The views of a scene show one set of named points, each view turned or mirrored, and shifted as a whole, with a little noise and some points left out.

Scene 1
View 1
bafi: [ 23   5   8  -8 -10  -5   6  -5   0 -27 -14  -1  12  12 -12  10  -7   3
 -20  10 -12 -17 -14  -1 -13 -13  -3   4   1   9   0  -6  -5  23  -4  13
  -2 -18  11   5 -14   3   5  25 -10  -5   0  -1   4  -1  -8  -6 -19  -6
   9  -1  -9   8   7]
zopo: [ 19 -16   9 -12   1   7  10   6  18 -11  -3  27  -5   8 -26  10  -8  -1
 -10   6 -24  -7  -1  17  -8 -10 -12   3   7   6   7  -2 -25   9  16   3
   9 -14   9   5  -5  11  12   3  10 -18  -7  -6 -21  -3   3  -2 -14 -13
   0 -19  -9   0  12]
Zogu: [ 30  39   9  -2  21  25  -7 -42 -10 -11 -14 -47  29  13   3   4   2   2
 -43  -7  32 -23 -16  15  -5  11   1  27  -1 -18 -44 -14   6   6 -29   0
  26 -15   1  -8  -6  -1 -17   2 -33  -3  -3  15   6  13 -15 -23   8   0
  30  15 -28  17  -5]
tiz: [ 20  -5   7 -11   5   9   8  -3  12 -14  -8  10   2   5 -19  11  -6   0
 -18   3 -11 -11  -4  12  -7  -3  -9  12   2   4  -1  -6 -15   8   6   3
   9 -16   8   3  -7   7   8   7   1 -12  -4  -1 -14  -3  -2  -6 -11 -10
   7  -8 -13   5   8]
vaz: [ 19  -4   5 -15  15  20  14   7  11  -8  -5  10  -1   3 -16  14   2  -6
 -18   0  -7 -14  -2   7  -9   4  -6  12   1   0   0  -8 -14   9  11   0
   4 -25  11   6 -10   9  10   7   4  -9  -2  -3 -17  -3   4  -8 -15  -6
   1  -8 -19   5   5]
maf: [ 18  11   4 -14   2   4  14   2  -2 -27 -20 -10  12   6  -4  16   0  -7
 -23   8  -3 -24 -14 -15 -11  -3   1  12  -6   9  -3 -10   3  22  -6  13
 -10 -33  18  11 -19   0   9  31 -11   5   5  -4   7  -1  -6  -5 -25   4
   4   5 -18  15   5]
Tados: [ 13  -4   2 -18  37  36  20  13  11   2   0   8  -7  -8 -14  24  13 -14
 -18 -12   4 -16  -3   3  -8  20  -4  20  -1  -3  -1 -13 -13   1  19  -8
   7 -41  10   9 -15  12  16   4  11  -7   3  -6 -26  -4  10  -8 -17   3
   1  -4 -24  13  -1]
togul: [ 23  11   7  -8  13  15   6 -10   4 -12 -11  -9  11   5  -8  14  -1  -5
 -25  -2   2 -17  -9   6 -10   2  -4  15   2  -4 -11 -10  -9   8  -5   2
  11 -21   9  -1  -9   5   1   8  -8  -6   0   0  -4   2  -3 -13 -12  -3
  12   0 -17  11   4]
Faris: [ 22  15   5  -8  13  16   6 -14  -1 -12 -13 -17  13   7  -6  13   3  -3
 -28  -1  10 -21  -8   2  -8   4  -1  17   0  -5 -14 -10   0  14  -8   4
   8 -22   8   4 -11   4  -1  14 -13  -4   1   0   1   4  -6 -13 -12  -4
  13   4 -21  15   0]
zuru: [ 16   0   4 -14  28  31  13   3  10  -4  -2   4  -2  -3 -11  19   7  -9
 -21 -10   3 -14  -6   5  -8  14  -8  17  -1  -5  -5 -10 -12   4  12  -6
  10 -33   9   6 -11  11   9   4   7  -4  -1   0 -21  -3   6  -7 -15  -1
   4  -3 -20  11   2]
Vad: [ 19  -4   9  -8  27  32   6  -7  15   5   4  11  -4   0 -21  12   2  -4
 -22 -13   1  -9  -1  24  -7  10 -11  18   7 -11 -12  -6 -20  -4  10 -11
  22 -17   1  -4  -3  12   2 -12   8 -16 -11   1 -29   3   6 -10  -2 -10
  10  -9 -17   6   4]
sutad: [ 22 -13   9 -13   7  11   7   5  21 -10   0  23  -2   7 -27  10  -4  -1
 -14   1 -18  -7  -2  19  -9  -6 -15  10   8   2   5  -1 -25   2  16  -2
  11 -12   8   3  -3   8   9  -1  11 -17  -9  -4 -22  -5   3  -4 -11 -13
   4 -15  -8   0  10]
View 2
Vad: [  7  13  -4   3  -2  10   2  -9 -23  12 -26  17 -24  -8 -12   5  -8  27
   0   5  -3  22   9  14 -17  -3  22  38   3  13  -8   3  16  18  12  -2
  -5 -15   4  -9  16  32  12  -3   9  -9   0  23  -7  14  19  -1 -18   6
  21  12 -15  19  18]
togul: [  1  17   7  11  11   4   3  -3 -16  -5 -16   8  -1 -11 -12  10 -10  23
  -8  -6   0  17  12   6 -10  -5  11  22   0  11  -8   4  12   8   0  -6
   5  -1   4  -6  10   3  -1 -12   1  -6   9   2  -8  20  15   2 -14  -1
  11  13  -4   2  22]
Tados: [ -6  15  -6   7  17   8   5  -9 -27  -1 -41  15 -19 -18 -22  23  -2  20
 -14  -6   0  35  -3  20 -18  -3  27  54  -8  16   0  -6  14  30   3  -5
  -5 -21   6  -4   8  16  10 -21   9 -12   9  11 -19  16  17   5 -22  -4
  19  17 -21  21  17]
tiz: [ 21  13  -4   4   6   0   2  -2 -15  -5 -17  19 -14  -2 -10  10 -10  31
  -3  -5   0   8   7  16 -14  -4   6  31   2  17  -8   5  12   1   4  -5
  -1   3   9  -8  16   7   9  -9  -4  -8   5   7   0  18  11  -6 -16  11
  12   2  -2   3  19]
zuru: [  9  11  -5   7  16   2   5   0 -21 -10 -28  15 -13 -12 -16  23  -9  21
 -10 -12   3  20   2  19 -16  -6  13  49  -3  17   1  -3  12  16  -3  -6
  -1  -4   7  -2   9   4   8 -19   0 -11  13  -2 -11  18  15   2 -18  -2
  11   5 -10  10  19]
Faris: [ -9  22  11  19   9  -2   5  -4 -13  -9  -3  -3  18 -17 -14   5 -16  19
 -21  -9  -4  19  21  -9  -9 -15   8   5  -4   4  -7   5  12   5   0  -6
  12   0   4  -7   5  -6 -13 -16  -1  -1  11  -2 -14  19  10   6 -10  -8
   7  19   2  -6  29]
sutad: [ 31   8  -7  -2   3   2  -1   0 -18  -2 -20  28 -29   1  -9   8  -9  37
   7  -2  -2   4   4  21 -13   2   9  39   6  22  -8   6  12   2  12  -4
  -8   1   7  -7  24  20  17   0  -3 -13   1  17   5  19  16  -7 -17  15
  17  -7  -3  12  16]
bafi: [ 18  15   3  10  12  -3   5   4  -9 -18  -6  10   0  -4 -10  11 -14  27
 -11 -15   1   2  15   4 -10  -8  -4  17   2  18  -8   8  11  -8   1 -10
   7  18   9  -6  10 -15  -4 -15 -12  -6  14  -4  -3  21   9  -4 -14   4
   3  -3  13 -11  24]
Zogu: [-34  28  21  24   4   4   5 -13 -14  13  -3 -16  34 -28 -12 -12 -19  11
 -23   7  -5  30  31 -28  -8 -19  17 -13  -4 -11 -15  11  18  17   7  -3
  17 -13   0 -12   7   8 -20 -11   9  12   3  11 -18  17  15  12 -11 -15
  12  42  -7   2  33]
maf: [  7  17   5  14  21  -3   6   6 -12 -27 -10   5   5 -12 -15  20 -14  19
 -21 -22   2  12  11   7 -12  -8  -1  27  -4  17   0  -1  10   2  -5  -9
  10  12   8  -3   3 -24  -7 -25  -9  -8  22 -17 -14  22   7   2 -14  -7
   1   3   9  -8  24]
View 3
zopo: [ 16   0   9   0 -18  -7  -1  15  -2  -3 -10 -19   0   5 -20   9 -12 -14
  -5 -16 -21 -39 -12 -15   6  26   1  18   5  12 -10  10 -13  15  12   1
 -29 -20   4  -6  -5  -1 -15  27  -6 -20  -1 -16   4  10  -4  19   3 -13
   1   0 -22  13  -4]
zuru: [  6 -11   4   4 -10  -2   4  10 -10   5  -1 -12  24   6 -11  15   8  -5
   3   3 -16 -10 -17  -8   2  18   0   6  13   9   0  13  -1  25  21  11
 -35 -13   8 -15 -11   0 -15  27 -13 -30  -5 -16 -13  13 -14  15   1   6
   7  17  -3  -7  -2]
Faris: [ -1  -5  19   1 -16   2  10   4  -3   4  12  -4  20  16  -3  12  -4   7
  13  -2   0   1  -5 -14  -2   3 -14   1   8  18  -7   7  15  22  -2   6
 -23 -17  24 -19  -4  -1  -9   1 -17 -26 -12 -24 -23  19 -17   7  -3   9
  -4  17  17 -15  -4]
Vad: [ 14  -1  -4 -12  -8 -14   1   7 -15   8  -4  -7   4  15 -20  25  14  -4
 -12 -10 -22 -25   0 -15   6  15  -8   5   3  21   7  21  -3  23   9   8
 -33 -22  16   6   0  11 -17  13 -17 -36 -10 -14  -5   6  -3   9  23   1
  -1  15  -1  -6  -9]
Tados: [  7 -10  -5   0  -2  -5   4  11 -17  10  -5 -11  26   8 -11  27  23  -7
  -5   5 -20 -10 -20  -5   1  20   2   4  14  14  10  20  -5  27  33  18
 -38 -12   8 -12 -10   4 -20  33 -18 -36  -6 -10 -13  15 -11  13   9   7
  11  24  -3 -13  -3]
tiz: [  8  -1  11   1 -17  -5   3  12  -2  -2   0 -16   9   9 -14  11  -6  -6
   2 -10 -13 -22 -12 -17   3  17  -2   8   8  14  -6   9   0  18   7   4
 -28 -18  14 -10  -7  -2 -15  17  -8 -22  -5 -21  -5  11 -10  15  -1  -4
  -1   6 -10   3  -4]
togul: [  3  -2  16  -2 -19  -1   9   6  -3   1   7  -7  15  12  -9  13  -4   3
   8  -4  -6  -8  -8 -15   0   6 -10   4   7  17  -5  12  10  19   1   4
 -24 -17  21 -16  -5  -1 -13   8 -13 -25 -10 -22 -15  14 -13  11   0   4
  -3  14   7  -8  -2]
sutad: [ 18  -1   7  -3 -16  -7  -3  13  -5   1  -8 -18   0   7 -23  13  -7 -13
  -5 -15 -22 -36  -9 -15   6  23   1  16   0  17  -5  15 -13  18  13   3
 -26 -22   7  -2  -5   1 -18  24  -9 -24  -1 -17   2   7  -2  16   8 -11
   0   3 -19   8  -4]
bafi: [  0  -1  26   8 -24   7   8   9   8  -8   8 -17  17   7  -4   0 -22   0
  16  -6  -2 -11 -10 -11  -2  10  -6   8  10  14 -18   0   6  16  -1  -2
 -20 -18  14 -24 -11 -12  -8  15  -3 -11  -3 -23  -8  21 -17  18 -14  -5
  -3   1  -3   4   2]
vaz: [  7  -5   8   2 -14  -3   2  11  -6   2  -3 -14  16   7 -15  15   3  -7
   1  -4 -18 -18 -15 -11   4  17  -1   8  11  13  -3  12  -2  21  15   9
 -32 -18   8 -12  -9  -2 -15  26 -11 -26  -2 -15  -7  12 -10  13   3  -3
   3  12  -6  -2  -3]
maf: [ -9  -6  31  14 -23  15  13  13  12  -9  13 -16  32   4   1  -4 -21  -2
  27   1   7   6 -20  -9  -5   8  -4   5  17   9 -24  -4  15  20   3   2
 -19 -11  16 -38 -20 -18  -8  17  -2 -10  -4 -27 -18  29 -27  18 -26   2
   3   8   5  -4   8]
View 4
maf: [ 17   2  -9   7  -3 -18   6 -21 -33   1  14  11  14 -12  26 -11  15  16
   9   6  16  -1 -17 -22  -8 -10  -5   4   8   0  20  -3  10 -11  13  -6
  -5   2  -6   3  17   4  -3 -10   4 -16  22  20   4   3  11 -19  -9   0
   2 -17  -8  12 -20]
sutad: [ -2   0   2 -14  12  -4   1  -8  13  27 -17  -1  -1   2  -3 -13  17  15
 -13 -12  13  11  14  20  -1  -6  21   8   8 -24  15 -12 -14   0  12  12
 -28   7   8  10 -30  -2  -4  -3   0 -21  -1  17   1  -7  31 -17 -14  20
  -1  11   9  -7   3]
zopo: [ -1   3   1  -9   4  -9   2  -7   0  32 -16  -6   5  -2   0 -10  25  23
  -8  -4  15  20   5  13 -11  -6  15  15   3 -22  19 -15  -3  -7  14   3
 -25   8   3   6 -18   1  -3  -8   0 -22   6  13   3 -10  28 -25 -17  15
   3  12   2 -10  -5]
bafi: [  9  -3 -11   1   0  -8   4 -14 -25   4  -2   6   1  -7  19 -13  16  11
   2   0  16   5  -7 -13   3 -10  -2  13  13 -11  19  -1   3 -17  13  -8
  -5   5   3  -4   7   2  -1 -13   3 -14  19  20  11   3  14 -22 -12   1
  -2 -10  -7  -5 -16]
Zogu: [ 14  -8 -16   4  16   0   7 -25 -16 -31  20  45  -3 -12  22 -23  -6 -21
   5 -16   7 -55 -12 -16  37   1  -3 -12  39  13   5   7 -22  12   7  12
  13 -11   7   9 -17  -6  -7  -1  -1  -9   0  25   1   1   1  15   4   6
  -5 -29  23  24   2]
vaz: [  6   5   2  -3   5 -14   1 -17  -8  24   3   4  14  -7  10  -8  18  21
   0  -2  12   5  -2   2 -11  -7   9   6   1 -10  16 -16   0   2  11   9
 -19  -1  -2  15 -12   2  -4   0   1 -18   5  17  -2  -4  19 -15 -11  14
   5   0   0  11  -6]
Tados: [ 11  14   6   0   7 -21   4 -27  -2  34  20   8  26 -11   9  -2  19  28
   6   0   8   1  -8   8 -24  -8  14  -5  -2  -4  13 -24   2  16   7  20
 -25  -1  -9  28 -17   8  -7  10  -4 -19  -3  16 -12 -10  17  -9  -4  15
  10  -2   6  28  -4]
Vad: [  5   5   4  -8  15 -10   3 -18  11  24   0  14  10  -7  -1  -9  15  14
  -4 -13   7 -10   6  16  -1  -4  20   0  10 -14  11 -18 -10  11   9  19
 -21   0   1  23 -37   1  -9   8  -1 -19 -10  20  -7  -8  24  -3  -7  20
   4   5  19  13   6]
Faris: [ 14  -3 -10   3   5  -9   6 -24 -16  -1  14  23   9  -9  19 -17   8   4
   4  -5  14 -20 -12 -13   8  -5   1   1  16   0  15  -4  -5   2   9   4
  -3  -3  -1   8  -4   2  -3  -5   3 -12   8  20   2   0  10  -7  -4   7
   3 -17   8  14  -6]
tiz: [  4   0  -2  -4   7  -9   3 -14  -8  22  -6   5   2  -2   9 -10  19  14
  -3  -5  12   7  -1   4  -5  -6  12   8  12 -15  18  -9  -4  -2  15   4
 -16   3   3   7 -14   3  -4  -3   3 -16   6  19   2  -3  22 -17 -15  13
   2   2  -1   1  -5]
zuru: [ 11  12   2   2   4 -17   3 -22 -11  22  12   6  19  -8  13  -5  17  23
   5  -1  11   3  -6   0 -17  -7   8  -1   2  -6  14 -18   2   8  13  10
 -17   2  -6  18 -11   6  -8   2   2 -17   5  18  -5  -5  16 -12  -4  11
   8  -5   4  19  -8]
View 5
Tados: [  7 -20 -18 -32  -1  -5  11   4 -12 -12   5 -12  18   5  -3   2  -9   8
 -16 -15  23  23   0 -10   3  -8 -20  11 -16 -13 -35  -7  -9  15  15   4
   8  12  12   0  29  12  -8   1   4 -20 -13  16  -7  35   4  20  -6  14
 -13  12   3   8  15]
Vad: [  0 -15 -15 -20  18  -8  20   5  -4 -15   5 -14   9   2   1   2  -1  10
 -21  -6  18  19 -17 -20  10 -13 -10  23 -15 -10 -18   2  -6  -8   8   8
  12  -4   4   9  14  -6  -8 -22  13 -12 -14  13  -2  28   2  18 -13  -2
  -2  12 -16   9  17]
zopo: [  2  -6 -17   5  14   5   8  -5  -2  -7  12  -3   2 -15  -6   4  -6   0
  -9   0   4  12 -19 -25  -1 -11 -28  28 -20   6  -9 -11   2  11  -4  12
  17   9  12  17  22   2 -29  -7  -6 -12 -11  13   3  17  12   4 -24  -1
   4   0 -15  -7   1]
vaz: [  4  -8 -14 -14   2   2   8   1  -6  -8   4  -5  12  -6   2   5  -8   6
 -10  -7  13  17  -5 -11  -1  -5 -25  22 -19  -2 -21 -11  -7  13   5   7
   9   6  10  11  23   7 -16  -4   1 -13  -4  13  -9  19   9  10  -9   4
  -4   6  -2   0   1]
zuru: [  6 -12 -12 -22  -1  -1  10  -1  -9  -9   0  -6  16   3   4   2 -11   9
 -14 -14  14  24   0  -8   0  -2 -21  19 -18  -8 -25 -10  -9  16   8   5
   6   8  14   7  26  10 -13  -1   4 -16  -5  10  -9  19   7  15  -1   9
  -7  10   4   3   2]
Faris: [  1  -6  -3 -18  -9   5   7   5  -4 -13 -15  -4  19  11  18   2  -3  14
 -11 -19   5  14  10 -12  -3   5  -6  29 -14 -12 -16  -2 -21  11   7   1
  -2  -7  13  18  19  -6   0 -20   9  -5   5   2 -11   1   8  10  16  -5
   4  11   6   2 -12]
togul: [  5  -7  -8 -18  -8   4   8   3  -6 -11  -7  -2  15   2  13   6  -7   9
  -6 -13   8  15   7 -11  -5   3 -19  27 -15  -7 -17  -7 -16  15   6   3
   3   1  13  13  27   1 -11  -9   5  -8   4   7 -10   6   7   8   6   1
   3   7   5   0  -8]
maf: [  8   0  -5 -11 -20  15  -3  -2  -6 -10 -12   4  20   2  19   4 -12  10
   2 -17   1  14  15  -4 -11  12 -19  27 -17  -4 -16 -13 -20  30   2   1
  -3   6  17  18  36   6 -13  -3   1  -9  10   4 -12  -8  12   1  15   6
   6   2  18  -7 -25]
Zogu: [ -5  -6   8 -27  -2   2  18  16  -1 -21 -39  -9  28  32  34   7  11  26
 -17 -23   6   7  14 -16  -2  11  17  37  -7 -27 -14  22 -34 -13  12   4
 -13 -25   9  22  10 -27  19 -49  25   4  12  -6 -14 -11   7  16  39 -20
  11  17   5   9 -10]
bafi: [  0   4  -4   2  -8  14   3  -3  -4 -10  -7   5  14  -5  15   5  -8   8
   4  -7  -5   5   2 -13 -11   6 -21  34 -19   1  -6  -7 -11  23  -5   6
   2   4  16  23  29   1 -19 -13  -1  -5   9   6 -10 -10  13   1   3  -4
  14   1   4 -10 -22]
tiz: [  3  -5 -10  -4   6   3   9  -1  -3 -11   4  -3   8  -6   4   3  -6   5
  -9  -3   7  10  -8 -19  -1  -4 -22  27 -19  -1  -9  -7  -5  10   1   9
  12   4  10  17  21   1 -18 -11   3  -7  -4  10  -6  11   9   6  -8  -1
   5   1  -6  -4  -4]
sutad: [ -1  -6 -13   1  14   0  13  -3  -2  -9  12  -4   0 -15  -5   4  -4   0
 -10   1   9  11 -19 -24   4 -14 -25  24 -20   3  -9  -8   2   5  -4  13
  18   7   9  15  17   0 -27 -13  -3 -10 -12  12   1  18   8   7 -24  -3
  -1   3 -16  -3   6]
View 6
togul: [ -6 -15 -10 -13  21   9 -12 -16 -10   5  24 -12  -2   6  -2   5   0   0
   7  13  -2   9  14   1   0  -1   7   0  17  -7   4  -4  -7   7  -3  -3
   1  -6   1   6   4   1  -3  -7 -11   0  14   5   4  18   6   0 -16  11
   4  -4  -3   1  -7]
Tados: [-11 -48 -28 -15  23  14 -10 -17   0 -22  11   9  -7  -7   2 -13  13  -8
  21  28  -6   2 -11   4 -16  15  19  -5  24 -11   5  -2   1  -5   1   4
   4  -2 -24   2  -4  -8   3  -9 -10   7  13  22  -3  21   8 -15 -12  15
  -4   3  -6  10 -23]
Vad: [-10 -34 -22 -11  13   1  -2 -19  -4  -7   4 -12  -1 -14  -9  -9  12  -8
  17  21 -11   9   0 -13  -5  11  14  -3  30 -23  10   0  -3   9  -4   4
  10   5 -16  13 -13  -4  13 -17  -6  10  21  21 -11  12  14   7  -7   5
  -1  -5 -13 -14 -13]
bafi: [ -7   1  -5 -20  19  11 -15 -23 -12  13  20  -1  10  21   2   2  -5   9
  15  14  -6   8  25  17  11  -3  -5   9   7   1  -6   1  -7  -2   8  -4
  -4 -15   7   4   4   2 -16   5  -7  -1  22  -1  13   5  -3   3  -8  12
  11   4  -8   9  -2]
sutad: [ -8 -23 -20 -17  11   3  -3 -30  -8  -2  -6   4  16   1   2 -12   5   2
  26  20 -13   4  13  -1   4  12  -2   8  24 -22  -2   7  -2   1   7   2
   7   0 -16  12 -13  -3   1  -6   3   9  36  18  -7  -8   7   7  -1   3
   2  -3 -18  -9  -8]
Faris: [ -7 -12  -5 -14  20  12 -15 -13 -13   6  34 -13 -10   8  -6   5  -3   0
   4  11   2   8  16   3   1  -5   9  -1  15   1   1 -11  -6   9  -6  -2
  -1  -9   5   1   5   3  -4  -9 -15  -5   8   2  10  26   7   0 -17  12
   8  -4  -1   6  -9]
vaz: [ -8 -28 -18 -17  17  12 -11 -22  -6  -8   9   5   4   1   2  -9   6  -1
  18  21  -7   4   5   4  -3   7   6   3  17 -11  -1   3  -3  -3   5   3
   4  -5 -14   7  -2  -4  -4  -6  -3   5  22  17  -1   8   2  -4 -10  10
   3   0  -8   3 -10]
zopo: [-10 -20 -19 -18  13   2  -5 -33  -8   2  -8  10  21   8   2 -12   4   4
  28  22 -17   3  14   4   4  16   1  10  21 -18  -4   9  -4  -3  12   2
   6  -3 -16  16 -10  -2  -3   1   7  12  37  10  -7 -12   3   4   0   4
   3  -2 -20  -9  -6]
zuru: [-10 -33 -19 -18  19  15 -13 -20   0  -8  14   5  -2   3   1  -7   7  -5
  18  23  -7   3  -1   9  -8  12  14   1  19  -6   1  -1   0  -4   5   2
   2  -3 -13   2   1  -4  -5  -6  -8   5  16  16   4  16   5 -10 -12  17
   2   3  -4  12 -16]
Zogu: [ -2  -2   6  -1  21   3 -16   1 -17  17  60 -49 -22  -6 -20  22  -5  -7
 -17   3  12  20  24 -12   6 -17  14 -10  25  -1  12 -26 -10  27 -23  -6
   5  -6  19   2   9  10   5 -26 -29  -7  -3   1   9  45  14  12 -31   7
  11 -16   8  -6  -9]

In a view up to two points have been moved. Name them for each view, in the order of its rows, or write none.
view 1: zuru
view 2: Tados, Faris
view 3: maf
view 4: sutad
view 5: togul
view 6: none
